Points, in no order, along strands that fork, close into loops and pass close to each other.
In the rows, 100 means zero.
Two points are linked if the straight distance between their rows is under 102. Some points are linked to none.
lupim: [ 65 104 163 105 131  74  68  91 124  80  82 123 114  88  84 104 122 103
  76 105]
Bugu: [112 107  83  45  49 114  96 144  81 116  93  88  96  95 131 102  98  93
 149 102]
fepo: [102  52  97  55  97 123  54 119  74  60 117  68  98  35 121 141 106 116
 110 101]
meno: [ 90 135 100  99 163  86 103  86 134  91  28 100  81 110 104 111 112  65
 111  98]
kipaz: [ 98 137  90  79 106 120  78 138  92  69 115 101  72  88 109  42 109 104
  89 121]
vol: [ 88  89  50 103 152  92 136  67 125 121 114  75  85 103  47 124 102  51
 118  95]
tugeg: [101 102 102 103 142  97  82  29 124  97 131 105 123 101 101  81  95 135
  62  74]
rigar: [ 61  78 122 107  90  84 134 102  88 121 115  78  57  77  57  83  62  59
  83  74]
Zinu: [ 91  78 112 135  92 105  90  54 102 101 121 113  90 149 104  76 130  70
  56  69]
Zeso: [147  63  97  77  56 124 100 148 130 101  65  92 113 106 117  91 132 102
  65  73]
Nonop: [112 155  86  57  76 123 106 111  76  90 108 150 126  95  70 116 142  84
 135 124]
lobi: [103 100  97  99  99  89 114  88 113 141  95 139 121 126 110 132  86  43
  97  67]
kuvo: [ 69 101 109  90  65  97  82 126  74 122 117 116 125  31 151  78  64 114
 136  90]
bar: [128  88 106  82  43  72  56 115 117 159  94 125 105  66 139 116  99 107
 164  89]
kofam: [ 74  89  78 142 132  85 169  64 107 129  85  51 114 110  85  51  83 129
 100 123]
zipo: [108  59 119 110 120 125 133  70  64  98  98  73  84  75  85  78  64  83
  10 115]
Govu: [ 89 107 132 102  91 127  39 102 105 125 117 131  87  98 127  76  73  82
 107  69]
riv: [103  61 138  55  76  67  76  93 131 103  83  65 103  66 130 162 130 114
 109  69]
kizu: [ 69  73  80 166 106 101 148  82  58  63 137  73 107 143  85  97  87 141
 105 106]
Let: [103 123  75 142 122 139  78 126 148 118 109 105  65  82  79  61 129 112
 119 124]
fefo: [129 150 115 126  77 108 119 113 145  86  67 125  90 126 118 123 125  82
 105 118]
ramar: [103 103 102 156  84  82 168 122 117 102 128 117  99 116  85  56  38  97
  38 117]
zuze: [117 118 101  39  32 136  89 121 100  94 120 121 144  67  89 103 150 102
 148 142]
Fuso: [108  81 100  86  72 149 105 129  58 126  53  79 106 107 136  92  79  73
  85 130]
pizi: [108 110  61  97  99 143  70  86  62  64 120 110  71  85 123  91  91 137
 124  54]
basa: [107 106 107 141 100  38  59 117 125 133  67 137  89 109 128 104  91 111
 122  66]
kug: [141 112  63  32  48 109 126 109  59  82  88  93 101 103 152 114  86 118
 127 105]
geg: [ 67 109  68 147 115 113 151 126 119 110 113 101  86  84  73  62  75  83
 116  82]
defar: [ 92 105 118  87  53  67  86 107  93 110 112  99 111  41 181  60  70  90
  92 109]
pasa: [124 104 123 122 119  65  90  98 132 144  97 145 134 113  43 118 131 148
 134 131]
Kos: [106  76 144  86  61  98  67  92 121 167 113  84 131  57 145 135 104  90
 129 100]
famul: [ 59  71 144  82  97 109 103 128  93 112 101  86  89  66  95 116  85  78
  92  95]
nofil: [ 94 117  62 110 143  96 106  93 113 140 127 116 110  94  81 114  97  40
  92  95]
nas: [101 126  68 103 164  78  96  70 119  75  99 109  94  85 121  92  60 136
 133  73]
tivun: [102  93  90  55  66  89  76 138  88  51 133  85 129  32 126 121 115 109
  96 126]
zef: [111  90 107  68  98 102 136 123  59  81  55 111 122 137  88 127  81  94
  73  81]
gikas: [ 90  56  75  77 130 119 122  82  70  56  94  97 107 136  44  71  85 140
  81  57]
rasum: [100 104  72  74  63 116 117 153  80  63 136 126 140  57  98 108  99 144
  79 121]
senil: [159  94 119  79  88  80  33 118 104 135  79 133  92  76  99 102 133 109
 143 160]
zofig: [111 110  40 125 125 105 108 119  76  80 114  93 105 116 128  93  95 116
  73  88]
bubi: [119 133  96  51  58 136  57 110 107  60 126  88  89  89 118  65 140 110
 108 130]
patol: [135  92  88  44  38 141  54 137  71  51 128 103 103  73  77  90 146 122
 124 132]
Ditat: [ 74  84 155  81  96  90  76 132  92  77  66 106 115  97 105 128 112  74
  67 115]
gonuk: [ 82 100  74 147 110  73 131  96  66  98 120 111 107 140 106  88  89 112
 107  88]
lol: [112  74 120  86  38 114 140 103  97 127 116  76 101  96 105  99  79 108
  44 109]
tepif: [134  53 104  60  23 119 112 135  65 100  54  90 121 104 117 100 122 113
  95  87]
lenun: [ 90  93  87 131 127  86 100  35  88  75 120 123 122  84 136  83 108 122
  28  92]
deve: [ 89 140  96  95  51 121 107 152 109 129 112  98  67  93 142  71  74  92
 128  94]
sufo: [ 82  72 140 138  76  59 138  48  60 104 102  69  37  87  59 104  68  45
  84  59]
zoko: [ 75  86  88 133 116  68 174  94 107 107 114  76 109 125  63  72  49 106
  58 124]
nim: [ 77 103 122 125 130  69 113  83 132 132  83 109 151 125  58 106 142 129
 121  91]
tipes: [129  86  89  89  90 158  92 114 111 111  50  90  85 111 112  67 113  93
  77  99]
tibe: [103  76  84  72 120 124 156  97  71  82  87  85 118 140  58 111  49 100
  76  76]
zuver: [ 74  75 134 127  83  88 118  42  66  75 105  92  54 131  79  81 101  44
  49  54]
zize: [135 123  83  81  58 130  82 150  71  57  89 135 100  96  72  89 153 151
 131 141]
rufub: [ 72 130  94 109  97  74  73 118  80 111 103  88  62 148 137  91  89  80
 116 105]
Gil: [132 114  90 124  90 156  58  92 159 103 105 102  85  66 123  63 144 135
 109 127]
Pim: [ 98 117 116  97  53  57  64 141 125 143  95 156  98  94 124 114 121  79
 131  68]
buriv: [ 66  83 126 110 137 115 103  99 100  76  91 116 124 116  57  74 121  96
  53  96]
vukur: [128 125  81 101 156  88  67  76 125 125  55 122  86 151 100  83 118  53
 109  94]
Lalil: [ 88 105  83 146 131 138  79 107 131 103 131 114  77  75  92  65  75 106
 109  74]
lamo: [106  82  75 157 132  52  68  93 115  96 100 109  81 139  83 154  90 116
 138  48]
vezav: [ 80 112  90 131  98 135 146  72  57 104 140  75  98  73  83  86 111  97
  54 141]
Rud: [112  75  93  76  89 103  86 117 115  98  90  71  53  94 122 162 136 118
 112  86]
bor: [102  84 108  96  97  69 158 100  96 130 137  58  89 100  71 109  82 119
  48 115]
Pazu: [ 95  99  97  91  99 101 103 116  75  78  57  79  76  63 104 136 131 103
 110  85]
mek: [ 59  77 101 148 102  51 173  88  69  90  87 137 133  93  52 103  95  77
  78  77]
zaba: [125 122  92 106  94 116  54 103  84 135  91  75  83 107 126 110 111 120
 149 140]
buze: [102 121 116  94  93  81  50 110  70 102  83 103  58 143 106 112 135 113
 141 114]
Pebu: [ 87  72 149  91  88  75  96  94 124 138 116  60 114  69 135 149  95 130
  95  93]
reze: [ 72 109 142 122 119 114 122  98  77  83  48  97  95  81 126 148 106  81
 123  95]
tem: [ 71 131 136  76  71  70  97  74  82 104 111  90  89  75 166  88 104 107
 103  80]
Sefip: [127  85 135  61  46  85 138 105  80 146  77  66 123  92 135  72  77  74
  43 141]
nagit: [ 71  98  82 119 127  75  72 106  93 108 132 136  95 136  79  94  90  39
  87  99]
sano: [104 136  94  95 153 109  70  85 122  65 105 128 112 118 119 109  53  89
 119  95]
Mobus: [115 121  72 113 127  88  54  60  99  58 115 122  54  97 110  78  91 138
 128  57]
neme: [ 93 107 141 114  54 101 131 109 114 139 127  94  48  55  59  67  58  31
  65 101]
gagat: [ 99  71  89 141 132 111 109  84  67  66 111  87 119 141  64 143  77 146
 124 113]
bisir: [115  83  75 138 146  80  80  68 123  87 113 111  79 151  52 120  81 107
 160  90]
fumag: [114 106 113  77  65 114 115 106  61 105  63  66 132  77 163  71  81  97
  84 143]
Zoma: [ 77  66  65  96 149 117 112  63  81 140 141  58 102 114  38 112 101  75
 102 122]
lag: [106 151  86  99  85 112  84 117 112  87 105  96  57 118 151  53  61 101
 109 107]
bebuk: [135  79  74  94 104 122  74  94  82 106 115 106 101  85  97 113 111 161
 127  86]
rozen: [ 98 102  75  95 108 107 112  86  72  73 111  98 113  60 105  95 123 176
  92 102]
fam: [ 77  96 143  59 115 107 106  46 110 101 106 100 129 114 100 105  91 128
  81  93]
vere: [118 123  93 119 130 106  82  70 132  89  95  97  76 155 106  83 127  67
  67  93]
kopaf: [ 76 111 138 100 114  87 107  80  75 118  79  56  88  78 156 158 103  90
 111 135]
fada: [ 89 122 117 123 165  83 115 106 138  76  73  79  95 125  92 125 121  66
  89 135]
peli: [110  92  90  68  96 120 135  98  90  35  98  90 140  55 101 106  97 145
  72 114]
Ramir: [ 96 108  89 144 105  62  95 106 116 118  90 111  89 123 119 135  80  78
 122  40]
lomon: [110  96  62 146 151 104 114  74  90  45 101  98  93 126 121  85  94 125
  32  84]
rutav: [ 76  82  69 136 138  84 108  63 104  54 134  73 119 137  33 118  92 119
 160 108]
seli: [122 115 125  33  81 121 124  90 129  62  87  92 131 106 132 123  88 103
 111 106]
doku: [ 81 105 130 100  81  93 121 131 136 155 131  98 103  92  79  89  74  48
  52 114]
zurur: [ 96 100 110  80 116 105  44 128  96 146 104  88 106 110 102 137  99  93
 117 150]
Pelam: [131  88  58 112 124  67  99  98  87 139  57 133 104 136  66 104 105 108
 125  69]
kuzi: [113 133  86  89 116  95  86 106 106 115 107 160 127  95  51 116 121 110
 131 123]
Tulib: [ 64 104 128  98 162  51  91  86 134  98  87 111 123 106  65  95  95 110
 107  72]
Nusor: [104 139  91 133 122 116 130  95 142  72  93 105  96 118  74 127 136  69
 122 110]
Ludo: [143 123 106  75  88  93  63 130 126 103  47 136 126  83 120  94 127  76
 130 134]
Pufe: [142 145 101  92  96  93  81 129 127  70  58 120 106 104 151 113  93  76
 112 108]
boge: [ 77 109 109 168 104 105 181 133 122  84 105 106  81  98  83  49  35  73
  92  94]
Panim: [ 88 127 131  76  93  83  79  68 130 117  91 111 116 112 128  92 113 113
 124  91]
gadu: [ 94  68  74  69 134 119  82  70 106  67 110  98  89 140  20  63 114 100
  69  67]
guv: [156  85  75  41  29 103 106 101  71  93  68  71 130 101 140  96 143 134
 121 111]
bofed: [ 93  88 112 114 107 111  75 146 133 159 125  92  98 101  93 132  88  68
  83 133]
gime: [ 66  70 107 117 127 111  93  79 129  57 133  96 103 106  34  92 107 118
  90  70]
Gudad: [ 81  87  94  91 105 145 122  60  65 125 153  70 102 104  61 113 131  97
  82 128]

A fork is a point with three links, a tip a point with one. Leave the first point through the second and follow the links. Name the first fork or tip that comes.
fam; tugeg | Ramir
zuver; Zinu | senil
sano; nas | fepo
basa; Pim | kopaf
kizu; gonuk | kuvo
fumag; Fuso | lag
